Points on a hilly landscape, in no order, each with its height.
A ball rolls from a point to the lowest of its 2 nearest points, and stops where none of them is lower. Distance is the straight distance between rows; heights are no part of it.
tigog (h 15.6): [ 80 163  99 125 146  89 135 122 118 138 124  93 120 168 125  93  91 137
 155 108]
vif (h 56.3): [129  91  95  82 105 124 132 134 139  97 123 172 153 107  97 153 124 167
 135 138]
keku (h 34.4): [102 193 127 124 151 104 111 127 143 128 134 112  92 142 179 110 124 116
 165 107]
kadab (h 45.3): [121 136 166 143 131 125  85 112 177 157 115  82 133 156 167  74 138 127
 108 119]
Rebe (h 64.8): [112  83 111  91  54 120 197 110 128 107  89 164 117  76 149 152 165 160
 158 134]
namo (h 16.8): [194 126 121  88 134 128 122 156 122 107 115 196 131  73  93 184 150 159
 122 142]
rud (h 52.5): [ 95 119 101 123  95  94 190 114  83 133 126 127 152 128 111 140 135 133
 124 118]
Robeb (h 51.1): [208 175 162 153 183 138  57 138 158 121 100 141 100 129 132  96 134 133
 101 118]
Lefef (h 51.2): [ 89 114  82 108 112 104 138 154 130 119 132 173 158 123 109 161 106 140
 130 119]
Nelu (h 56.7): [132 144 134 122 111  75 117 121 101 104 146  99 137 125 107 130 111 113
 138  94]
magis (h 55.0): [ 98 150 108 124 105  82 145 110  80 122 152 136 150 122 118 141 118 124
 143  95]
vap (h 38.4): [ 74  97 119 140  90 147 225 131  77 171 118 134 149 142 120 180 165 123
  95 152]
mufa (h 27.6): [114 147 147 159 144 136  92 152 142 161 162  94 114 153 163 134 144 112
 126 122]
Kuzus (h 28.9): [145 176 162 134 176  96  56 149 158 107 105 149 106 114 172  96 134 130
 141 125]
nez (h 20.1): [ 69 170 129 128 143  68 126 112 143 143  98  94 126 161 159  73 116 129
 139 115]
volo (h 15.1): [ 84 112 147 144 122 179 129 126 109 168 158  99 147 145 156 129 140 131
 118 127]
rovol (h 54.5): [ 73 116 117 170 127 140 252  90  68 139 113 134 134 128 120 115 141  95
 128 152]
rab (h 8.9): [172  99 139  99 101 118 121 129 127  78 134 163 142  81  94 173 133 115
 130 129]
nuguf (h 2.3): [178 130 105  89 158 130  96 145 110  82 106 191 110  86  75 165 126 139
 134 137]
Dabi (h 52.1): [117 136 128 111 139 122 120 102 125  86 123 118 105 130 136  90  84 142
 176 119]
pivop (h 22.0): [ 78 148 142 160 123 123 166 121  99 143 131  99 137 132 146 104 129 103
 144 114]
topo (h 36.5): [137 187 138 138 138 118 102 113 194 148 121 106  88 167 152 105 146 127
 135  99]
Sogu (h 25.4): [194 103 129 106 124 170 124 146 141 128 136 183 121  93 122 178 154 168
 126 154]
lem (h 33.0): [191 136 117 105 152 166  96 121 119 121 135 178 114 101 127 145 131 180
 122 135]
bez (h 33.3): [106 127 145 152 121  87  91 149 114 142 162  86 153 148 125 126 121  96
 123 118]
Vikad (h 52.2): [167  99 126 112 164 167  73 160 126 113 125 176 144 116  84 146 125 133
  95 161]
Kigit (h 21.2): [119 145 117 123 134  84 117 115 139 123 108  88 131 156  97  88  93 129
 129 117]
Nepub (h 39.1): [133 145 121 134 130 137 120 100 140 150 151  86 124 153 136 102 121 150
 133 101]
sito (h 58.9): [171 161 117 105 169  95  52 133 169  94 107 114  97 145  77 106 118 101
 129 113]
sur (h 51.7): [ 81 153 119 173 171 138 213 114  99 174  99  89 121 154 116  94 153 109
 116 156]
Mabo (h 57.7): [ 65 125  93 132 104 116 192  93  88 112 134 174 132 132 157 143 125 115
 155 116]
nizor (h 31.7): [130 186 150 127 179 121  82 116 167 122 123 136  79 131 177 107 133 132
 164 108]
futu (h 32.1): [122 178 120 140 152 152 109 134 172 167 150 112  99 163 166 127 138 124
 138 113]
mus (h 41.9): [138 173 124 119 160  95  84 161 124  93 144 136  99 130 119 149 109 105
 156 110]
Sobu (h 26.4): [118  86 126 115  73 162 187 112 105 143 142 133 146 105 142 136 139 139
 123 155]
rega (h 52.7): [181 162 179 160 156 144  55 126 186 147 109 124  94 154 159  95 157 132
 103 118]
Kug (h 55.9): [ 73 114  91 140 109 122 238  84  64 108 109 166 125 125 134 116 121 104
 141 135]
nalar (h 23.5): [ 98 178 134 113 150  64  84 128 157 108  91 117 117 146 143  90 110 129
 148 108]
rikeb (h 59.0): [186 144 165 142 137 126  92 130 179 109 121  85  87 130 130 115 126 108
 133 117]
Met (h 41.7): [150 124 107 102 134 130 113 120 138 102 136 148 108 121 102 132 102 141
 141 128]
nof (h 37.3): [ 78  47 137 128  46 150 204 129 113 163  93 148 146 100 153 157 191 140
 120 158]
nir (h 48.5): [145  82 121 105 127 135  67 153 127 109 131 155 168 100  77 161 136 131
  98 141]
sot (h 31.5): [158 141 159 165 162 149  60 176 150 158 138 121 109 156 156 142 137 120
 105 127]
Fuma (h 55.8): [171 144 118 132 196 148  61 156 128 101 109 189 124 122  85 125 122 127
 111 139]
Tubo (h 17.4): [167 110 143 133 126 139 111 143 120  84 153 135 134  97 108 158 111  97
 117 128]
bik (h 62.7): [124  78  96  88  73 122 218 111 119 145 100 133 134 109 104 136 138 169
 124 166]
kebo (h 60.0): [100 113 102 111 100 129 163 110 100 106 145 192 146 100 145 149 130 136
 160 110]
pidel (h 16.3): [160  74 154 104  81 139 135 145 124 107 142 163 152  77 131 188 164 128
 121 134]
Zilif (h 57.9): [156 146 155 128 122 106 112 123 140 110 143  67 116 134 116 129 116 107
 134 108]
fote (h 31.1): [128 131 149 145 136  96  72 148 105 112 169 124 152  97 121 132 121 101
 126 115]
sapez (h 38.6): [103 139 149 160 132 119 156 131 109 179 126  48 138 177 123 115 133 104
  96 128]
paniz (h 60.5): [154 140 114 116 152 108  71 136 140 110 138 112 131 143  73 131 108 113
 122 111]
Paref (h 49.8): [ 85 162 120 159 151 129 184 100 118 192  97  71 108 173 131  71 128 138
 123 134]
diveb (h 26.5): [127 163 149 129 163  88  80 126 131  92 120 134 129 111 147  97 105 119
 153 110]
kem (h 48.9): [201 126 136 139 165 159  59 132 162 117 114 135 101 134 131  92 127 145
 118 136]
pinok (h 27.7): [156 110 119 112  89 158 143 102 132 132 156 109 128 117 118 124 110 151
 136 137]
Tek (h 36.9): [160 188 117 152 159 138  75 130 147 152 147 130 104 151 145 125 134 152
 144 104]
fubo (h 44.6): [117 142  93 109 148 127 128 150 128 113 146 169 127 132 119 160  99 133
 156 124]
dedo (h 62.9): [ 77  85 114 125  88 132 150 153 119 151 140 156 170 125 135 180 140 140
 117 143]
Kisu (h 39.4): [103  58 149 109  53 142 163 139 134 149 102 139 158 105 134 181 183 163
 126 148]
gipe (h 48.0): [104 157 131 134 124 132 166  81 146 151 103  73 107 161 146  74 123 137
 135 125]
pif (h 26.6): [120 138 125 130 137  94  90 143 188 135  92  78 128 163 109  91 112 113
 105 121]
gadek (h 49.9): [147 138 128 112 149 136 108 111 174 101 110 108  91 145 144  87  80 128
 156 121]
muf (h 39.6): [106  96 131 126  99  98 141 144 103 146 156 113 168 138  89 163 117 113
 107 118]
Totig (h 53.9): [177 160 166 139 144 128  88 112 212 123 107 120  84 132 186  75 154 131
 123 126]
dubez (h 57.8): [184 167 128 124 201 118  51 141 145  96  94 151 100 126  89 114 130 111
 127 117]
Dizo (h 57.6): [ 95 107 121 139 131 141 114 159 126 128 146 130 157 143 125 134 108 107
 121 137]
sadu (h 66.0): [ 94  74 105 112  41 134 241  97 109 146  73 161 110  83 153 139 175 145
 151 145]
fuzop (h 46.3): [187 106 159 144 142 172  75 122 146 124 148 111 123 122 135 108 117 125
 105 131]
vek (h 30.8): [ 79  83 110 133  69 140 198 115  87 135 129 165 150 106 150 145 147 109
 121 134]
Sabo (h 19.2): [ 67 110 133 152 117 156 176 120  83 160 151 117 147 129 142 127 136 103
 128 124]
mon (h 60.2): [106  87 112 119 115 147 103 159 119 131 153 167 171 112 129 158 122 145
 118 148]
rona (h 48.8): [116 129  85 113 107 132 183 110 110 141 132 107 151 141  95 128 118 150
 118 136]
Vesal (h 44.5): [134  92 118  99 110 116 113 129 117 109 138 125 164 119  83 149 114 121
 111 126]
gusi (h 34.1): [142 128 116 121 126 155 104 130 138 149 157 118 131 129 120 134 114 148
 125 126]
Fut (h 23.8): [173 123 147 128 154 141 110 131 102  84 134 171 131  78 117 139 119 124
 139 128]
labim (h 46.7): [113 168 158 123 122 108 123  86 173 148 110  83 116 146 160  59 125 145
 127 107]
pogin (h 42.4): [ 91 102 113 141 125 158 216 119  95 174 127  94 140 162 105 150 140 126
  98 161]
vum (h 29.0): [151 143 143 131 177  93  52 149 108 104 136 139 131 100 118 113 116 101
 125 121]
dob (h 39.2): [229 134 124 117 168 157  88 135 131 112 124 163 101 106  90 136 131 143
 110 142]
kip (h 46.6): [174 147 116 125 164 141  94 121 157 105 136 139 102 124 135 108 104 153
 143 126]
Pok (h 62.6): [102 113 113  90  76 100 168 124 120  94 110 187 131  92 136 172 140 158
 161 126]
Tuvup (h 43.5): [219 113 141 134 130 183 103 133 137 104 146 135 102  97 117 134 123 127
 118 149]
malu (h 55.2): [102  95 103 117 109 133 158 134 122 111 139 143 157 119 128 125  97 130
 135 135]
Vip (h 41.2): [121 106 164 152 119 140 130 139 144 166 131  57 130 193 130 116 117 102
  96 142]
Neb (h 35.7): [114 129 141 149 112 110 150 145 103 150 155  68 153 152 106 144 125 108
 117 118]
kadu (h 45.2): [103 119 112 143 115 148 189 110 109 160 134  84 136 161 128 103 114 133
 111 138]
Mames (h 65.1): [ 67 120  97 138 104 118 163 155  95 153 152 141 160 154 138 171 128 103
 124 132]
Doz (h 29.5): [186 132 148 147 180 156  97 160 111 109 130 165 126  80 122 148 132 118
  94 145]
guke (h 38.0): [118 168 117 126 145 125 130 131 133 110 150 119 103 144 134 141 113 124
 162 114]
nubiz (h 33.4): [158 140 159 153 173 153  89 161 133 129 145 138 126 112 145 146 135 115
 114 126]
mipab (h 24.4): [ 84 158 130 150 132 124 130 152 111 149 165 112 132 128 164 130 143  98
 146 109]
tam (h 53.2): [102 126 112 154 146 162 229  77  83 158 109  95 108 141 121 107 140 107
 123 160]
lisut (h 53.7): [103 129 101 109 120 127 167  80  97 104 127 118 109 151 136  91  92 152
 176 120]
vomev (h 34.6): [ 69  76 125 141  69 139 237 123  92 144  94 169 153 118 142 162 171 120
 108 158]
Tef (h 46.8): [137 141 172 136 155 102  53 141 202 137 104 110 132 134 165  79 144 119
 112 123]
Pim (h 59.9): [125  74 110  96  67 116 169 137 133 124 107 152 162  99 108 151 138 162
 120 145]
dup (h 21.5): [160  97 136 111  85 149 160 117 113 117 159 139 139  98 135 161 139 129
 130 136]
rulu (h 43.6): [122 114 175 157 133 145  75 137 164 152 143  68 139 181 154 106 116 126
 102 129]

For each start below, name the point where the ball stops.
rona -> rab
fuzop -> nuguf
dedo -> Met
Kisu -> rab
sadu -> rab

Call two points neighbours if one is among the 2 nearest of the other. Go from one point of each pair to the other, from neighbour to neighbour, staying as low as possible. Name the highest point that can't be avoided.
rab and volo -> nubiz
nuguf and tigog -> topo
rab and nuguf -> Fut
